Points, in no order, along strands that fork, close into loops and pass close to each other.
Points whose rows are less than 81.6 apart are linked; no others are. Some points are linked to none.
(150): [ 27  17  -3  -3  18  37  20  20  20  16  17  16  -6   8  29 -45   5  14
 -22  -2 -34  20]
(650): [ 12  15  47 -13  12 -29 -19  13 -33   9 -41 -14 -11 -23 -20  17 -16  -2
  54  22  -6  56]
(266): [-14 -10   2   2  17   0 -16   6 -28  14  36   0   8  -9 -17  27 -52  -9
  24  15   0  18]
(78): [ 43  -2  13   7 -37 -23   6   1  23 -13 -26 -13  13 -17 -33  26  16 -18
  23  22  12  -2]
(336): [ 22   2  31 -11 -22 -26  -7 -15  13  23 -29  -1  -7  -9  -9  -5  18 -17
  32  61  -7  27]
(120): [-35 -39 -12  16 -10   6 -17  24 -26 -34  19  13  -1  -9  12   4  16  13
 -42 -62  20  -1]
(209): [ 32 -13 -14  14  14  35  -5  -7  11  10  53   8  18   6  25  -2 -37 -14
   2   1   5   6]
(689): [ 24 -25  11  23  22  42  27  17 -45 -14  38   9  10   6  37  -9 -16  21
 -34 -36  -3  20]
(517): [ 16   4  43  -3  -8 -22 -16   2 -30 -16 -26 -27  23 -13 -22  27  -1  11
  41  29   0  25]
(237): [  1 -19  -5  39 -32 -23 -10  -6  39  13 -34   1  22  16 -17 -26  14  -2
  12  43  12  10]
(775): [ 37 -33 -30  31  14  21  16   2  15  10  33  12  12  26  39 -38 -40 -18
  -8 -29   7   8]
(966): [-19  14 -29  15 -27  10  -7  -3  -8  -9 -34   4  17  36  -2 -28  41   4
 -56 -32  -6 -10]
(981): [-20  -7   6 -35  12 -37  25  14 -13 -38   3  -9 -36 -16 -24 -10  24 -18
  15 -25 -43 -15]
(1147): [-23  -1  -1 -38  11  22  10  11 -26 -10  53  -7  -7 -12  20  -2  19  13
 -19 -24 -24 -10]
(1031): [-12  -9  -8 -17  -1 -16  16   6 -13 -38   9 -16  -4   5  -5  -5  40 -19
  -7 -42 -22 -18]
(762): [ 33  23   0  16 -15  30 -21   5  43   1  18  -1  28 -18  -7  22 -16   4
  17  21  18   4]
(1025): [ 28 -18 -32  18  22  -2  24  24  -4  -2  16   9   1  31  -2 -15 -31 -16
  -5 -28  -6   1]
(186): [-14 -20 -26  33 -29   6 -19   3   3  10 -20  17  23  30  20 -19  25   2
 -61 -42  29  -5]
(729): [ 10 -56  24   2 -25 -30 -15 -16 -37  -8   2 -28   3 -21  -1   2 -24 -20
  32  18   9  25]
(388): [ 45  -5 -16  28 -31  25  -3   1  38 -17  10   0  25 -13  -9  24  -8   3
  -1   2  35 -15]
(1165): [ 15   1 -14  15  17  37  -4  -5  26  17  45  33  11  16  16 -13  -8   6
 -11  29   7   9]
(1157): [-20 -35 -29  42   5   7 -13 -10 -11  23  18  -4  37  31  10 -14 -39   2
   2   9  20  -1]
(257): [-13   0 -36  -6 -16  -7  24  -3 -10  -6 -15  17 -43  13 -27 -20  19 -19
 -39   0 -25 -14]
(754): [-17   6  25 -36   0 -20 -14 -17  -9  34  24 -30  11 -10  11  -1  -4 -22
  45  20 -30  17]
(33): [-21 -17   4  17  13   4 -19  14 -39 -30  29 -15  28  -8 -17  30 -28  22
  18  -8   8  -1]
(289): [ -1  32   7 -16  28  43  10 -16  36  19  33  27   0  21  47 -49  26  21
 -16  27 -23   6]
(130): [-21  15   4  -3   7  17  -8  17 -31 -13  22  -8  26   0 -17  27   0  29
  -1   9  -6  -5]
(562): [-22  28  35 -17  16  -9 -26  -4   4  58  -7  -8 -11 -37   4  20 -25 -14
  56  30  -2  47]
(387): [ -9 -39  26 -15 -24 -24 -19 -22 -33  28  11 -22   9  -9  10 -14  -2 -20
  36  44 -12  31]
(212): [-13  -8  -7 -29   2   3  17  -6 -23  -8  46   3 -21 -15  -6  31  23 -11
 -22   1  -5 -22]
(1110): [ -1  12 -11   5  36  15  -5  32 -12  23  25  25 -10  -4 -22  19 -60  -2
  15   3  -4  27]
(1090): [ 18 -35 -29  33 -25 -20   0 -26   8   4  -3  -6  11  24  32   6  -4 -24
 -18 -53  53 -36]
(897): [ -3  30  -2 -21   3 -15   0  25  26  29 -11  -2  -9  -4 -16 -19 -12 -12
  31   6 -35  17]
(1114): [ 29 -28  11  35 -27 -12  -9 -44 -10 -29 -11 -41  32 -13  -4  24 -33  -5
  28 -12  55 -31]
(1047): [-21 -28   3  34   9 -24  -5  -2 -42 -42 -21 -16  33  23 -15  21   7  16
   2 -30  27 -17]
(616): [ 14 -11 -19  37  17   1  -4   1 -16  -2   8 -13  43  36  -1  12 -43   8
   8  -8  25 -10]
(857): [ 20 -56  21  32 -29 -37  -4 -43 -44 -23 -34 -26  10   3  13  23 -11   3
  21  -5  65 -19]
(619): [-28   9  -9   7 -16  -2 -12  -2  -2  16 -12 -16  31  27  -8 -27  25  13
  -3  20 -26   1]
(156): [ -2 -45  -3  39   2 -19 -16 -18 -12 -53  10 -33  13  -9  13   7 -32  -4
  20 -66  41 -35]
(1102): [-25  -3 -14 -12 -33 -22  12  12  -4  -2 -31  -6 -26  -8 -33 -22  20  -6
 -11   3 -34  -2]
(317): [ -5  29 -11 -34 -13  15  20 -17  18   9   8   3 -16  -1  -2   0  45  -3
 -22  20 -21 -32]
(648): [ 34  12   3 -19  25  29  29  36   0   1  28  22 -26 -13  17 -17 -18  13
 -16 -19 -30  17]
(664): [ -5 -33 -11  24 -43  -6   2  -5  -8 -17 -18   7   2 -13 -28  34  23   5
 -28   9  37 -13]
(993): [-25  38  20 -59  -5  -5 -11  12  46  39 -24  -8 -30 -48   0   6  -3  19
   4  25 -22  -5]
(846): [-22  32  25   4  26  -2 -22 -11   6  47   4  15  -1  -7 -11  26 -14  -2
  36  60   6  31]
(332): [ 18   4   3   4 -26  55  12   9  -2 -14  15  15   8 -11  26   0  46  34
 -57 -24   7   2]
(811): [ 32  57  10  -5   8  39 -18  25  39  13  15  -4  16 -17   8  15 -10  21
  18   5  -5  15]
(962): [-32  35 -12   4   8  14  -1 -14  40  12  -1  30  -8  28  -7 -37  26  18
 -15  54 -13  -2]
(614): [ 32 -26 -10  44  -3   7  -5 -13   3 -55   7 -18  16  -8  13  17 -30  12
   2 -62  59 -40]
(142): [-26  39 -21 -26  -3  14   2  13  29  19 -30   9 -29   7  -5 -53  -4  18
 -13  12 -54  -7]
(1050): [ 16  -2  -4   4   1  10   8  40   7 -48  14  12 -15 -27 -24  20   1  14
  -6 -24   3  -9]
(938): [-39  50  32 -45  26 -23 -11 -37  19  41 -59   2 -45   1   9 -23  -1  -4
  17  59 -32   7]
(23): [  4  26  16 -48  14  46   9  15  -6   4  44  -1 -11 -31  27  15   4  37
 -19   0 -20 -12]
(829): [  6 -20 -38  10   8 -12  31  11 -16 -13  -1  11 -17  32 -11 -15   1 -24
 -36 -36  -4  -8]
(288): [  6  48  -3 -16  51  19   6  28   2  37  15  35 -33 -13  -8  22 -36  -6
   6   8  -7  26]
(153): [  7 -52  19   4  -4 -54  13  -5 -49 -49 -35  -8 -15  -1 -22   2  25 -13
  11  -1   9   3]
(983): [ 26 -17  26  12 -17 -13 -19 -40  12  19  -5  -3  16 -12  -1  13  -7 -24
  40  65  22  21]
(625): [  0  75   9 -48  39  16  -2  31  41  29 -40  -5 -32 -17  11  -3 -21  23
   1 -17 -30   7]
(718): [-33 -53  -3  35  -7 -12 -28   6 -19 -48  13  -7   9 -11  14  12  -5   4
  -8 -70  37 -16]
(378): [-46  37   5 -44  26 -17  -1 -17  41  50 -38  29 -66 -16  -2 -25 -12 -15
  13  39 -29  11]
(339): [  4  62   5 -33  29  17   7  48  10 -14 -22   6 -28 -12 -12   1 -14  40
  -7 -15 -33  -1]
(359): [-19  31  13 -54  12  -7  -3  30  33  38 -10  -2 -45 -60  -5  15 -25  -1
  27 -16 -21  16]
(862): [-17  36  45 -44  17 -21 -16 -16  12  58 -41 -15 -30 -35  18   8   3  -8
  45  36  -8  39]
(1108): [ 12  45  11 -35  52  37  19  33   2  32  15  31 -42 -22  20  -5 -35  22
 -14  -3 -23  25]
(179): [  5 -23 -15 -11   1 -16  17  -2  -6   9  31   4 -18  -4 -16  14  -9 -35
   2   9  -8  -5]
(148): [ -8  -6   3   6 -24  47   3   2 -17   5  13  24   5  -1  41 -30  43  15
 -76 -35  -7  14]
(795): [ -6  12 -13  19   8  30   0 -25  45   2  26  40  24  35  10 -20  30  10
 -14  44  17  -2]
(331): [  4 -39  -9  -8  -5 -30  11   6  -3   9  22  -2 -13 -12 -16  -3 -40 -45
  31 -11 -11  12]
(344): [ 10 -23 -19  19 -17   7  -1 -49   3  13  15   5  38  37  34  15  19 -27
 -26 -27  49 -33]
(523): [ 16   6   7  -2 -20 -12   8  29  14 -36  -8  -3 -10 -32 -40  35  11   5
  13   1   2  -7]
(194): [ -7 -29  10  -8  17 -48  21   4 -43 -40  -7  -2 -27  -3 -35  11   9 -19
  21  -6 -16  -2]
(1023): [-27 -34 -31  22 -13  17 -14   3  -3  21  31   4  22  16  20 -23  -1  -4
 -24  -8   5   3]
(409): [-11 -71   6  21 -19 -36  -6 -18 -50 -12   0 -24   1  -9   0  16 -21 -10
  14  -5  34  -3]
(376): [  4  -8 -13  28  -2  -6  -1 -10 -20 -15 -17 -18  55  42   2  15  12   6
  -4 -32  25 -23]
(653): [  2 -33   9  19 -41   3 -15 -46   3  10  12 -13  36  -9   3  19   9 -12
  17  40  33  -5]
(623): [-34  23  -6 -30 -33 -20   4  -1  14  10 -52 -13 -38  -9 -20 -42  11   5
   0  22 -56  -8]
(348): [  3  16   6 -20  18   6  -8 -15   3  27  51 -18  19   3  13  11 -16 -32
  36   9 -21   4]
(912): [  4 -35 -15  33 -14  44  -8  -7  -3  12  39  18  17   6  44  -9  -1   7
 -46 -20  32   6]
(712): [ 45 -14 -19   6  -1   3  19 -10   5 -32  26 -16  24  26  22   6  16 -31
  -9 -54  15 -25]
(62): [-45  53   4 -24  52   4  -6  -6  59  41  -7  45 -50  -1   8 -22 -11   5
   9  38  -9  23]
(787): [ 25  18   5 -21 -16  50   9  15  17 -11  31   2   1 -26  20   9  29  30
 -28  -9  -6  -8]
(433): [-18   8  -5  13  30  14   4  26 -32 -69 -11  16  -5  12 -14  -3  40  30
 -34 -47 -10 -15]
(576): [ 17 -32 -10  37  25  27   8  18 -41 -38  26  11  10  11  21   8 -25  24
 -31 -47  29   2]
(145): [ 29 -31  17   2 -21 -48   8   6 -34 -17 -55 -13  -8  14 -27 -19   9  -9
  15  23  -6  27]
(1052): [ -5 -28  -8  17 -34   5 -11 -45   8  12  16 -16  46  16  25   7  23 -23
  -3  -2  25 -20]
(1095): [ -7 -17  -9  14   2  22   4  39 -18 -51  10  17 -12 -15  -2   0  23  28
 -38 -51   3  -2]
(144): [ 35 -41 -27  33 -14 -27  16  -7  10  -7   2 -16   1  10   3   5 -34 -29
  12 -28  36 -28]
(758): [ 15  52 -14 -17  13  32  19  15  12   1 -20   5 -15  23  14 -47  10  20
 -25  -4 -48  -2]
(1078): [-33  -6  -3  16  14 -18   4  16 -47 -53 -23  -2   8  18 -35   9  22  17
 -12 -22  -5 -13]
(272): [ 35 -14 -11  33  28  16   1  14 -16 -44  19  -8  28  17   8  14 -35  13
   1 -45  27 -14]
(86): [-12 -32  -9  27 -25  21 -28  -8 -16   9  13  21  21  17  46   1   7   4
 -63 -56  47  -3]
(809): [ 19 -30  -6  34 -19 -37   5 -23   2  12 -40 -12  30  33 -10  -8   5 -14
  14  30  21  -1]
(1055): [-20  15  10  17   6   8 -17 -20  10  27   8  12  35  21 -12  10   3  10
  19  67  11  10]
(847): [  0  75  16 -25  33  24 -18  23  35  40 -16   2  -2 -17   4  19 -13  22
  20  10  -8  16]
(757): [-15  56  -1 -24   4  12   2  24   9   3 -29  10 -33 -16 -29  12  -2  34
 -15  25 -25 -10]
(460): [  3  56   5 -37  40  20   7 -25  43  26  18  20  -9  19  22 -13  24  -2
   0  39 -24 -15]
(489): [ -7  22  23 -22   3 -20   2  44   7 -25 -16  -2 -32 -46 -41  25  -3  14
  24  -4 -16   5]
(696): [ 15 -54  -9  15  -2 -40  11   4  -6 -31   8 -16 -11 -13 -17   3 -40 -35
  36 -35  11  -7]
(679): [ -3 -42  -5  22 -15 -47  11  -9 -36   3 -48 -17  11  33 -15 -22   4 -10
   4  12   3   9]
(832): [ 25   5  -8 -17  -7  -4  16 -10   7 -13  25 -24  22  15   5   5  35 -30
   1 -27 -14 -21]
(948): [  1  26  38 -28  18 -41   4  22 -26  -7 -48  -1 -45 -24 -40  15  -5   2
  32  15 -20  28]
(1104): [-29  57  13 -48   8   7  -3 -11  27  27 -32   2 -31 -18  -8   9   4  25
 -13  49 -25 -25]
(537): [ -8  -4 -20  21 -32 -28   5 -21  -5  -2 -46  -7  24  40 -10 -10  46 -19
 -33 -15   8 -16]
(290): [  3 -14  -6  -9 -33 -10   9 -36  12  14  20 -15  22  10   9   2  47 -37
   0   9  -2 -17]
(199): [ 46 -18   1  21 -33 -10   6 -19  18 -26 -10 -18  28  -9 -16  35   0 -17
  18   4  38 -23]
(484): [-53  40 -12 -11   5  11 -10  -6  46  18 -20  23 -30  18   1 -63   3  23
  -8  44 -39  -1]
(1141): [ -9  38  32 -32   4 -23  -4 -24  14  38 -36   0 -19  -4  -5  -9  23  -6
  28  64 -21  14]

A tip is a point with one link. Name the tips that can be reached along the links from each point below, in the order of the rows.
(811) => (689), (517), (359), (348), (537)
(209) => (130), (460)
(1147) => (237), (148), (712), (62), (1055)

How many points has the smallest loop of links through each point below? Write - if it is on no loop.
(616) => 11
(829) => 12
(1050) => -
(23) => -

Name the points in between on the shortest way along the links from the first point to the second, in order.
(179); (194) => (331) > (696) > (144) > (1090) > (344) > (1052) > (290) > (832) > (1031) > (981)
(846); (1090) => (562) > (862) > (1141) > (336) > (983) > (653) > (1052) > (344)
(966); (388) => (186) > (86) > (912) > (1023) > (1157) > (616) > (376) > (1047) > (1078) > (433) > (1095) > (1050) > (523) > (78) > (199)
(689); (517) => (576) > (272) > (614) > (156) > (718) > (120) > (1095) > (1050) > (523) > (489) > (948) > (650)
(142); (266) => (758) > (150) > (648) > (1108) > (288) > (1110)
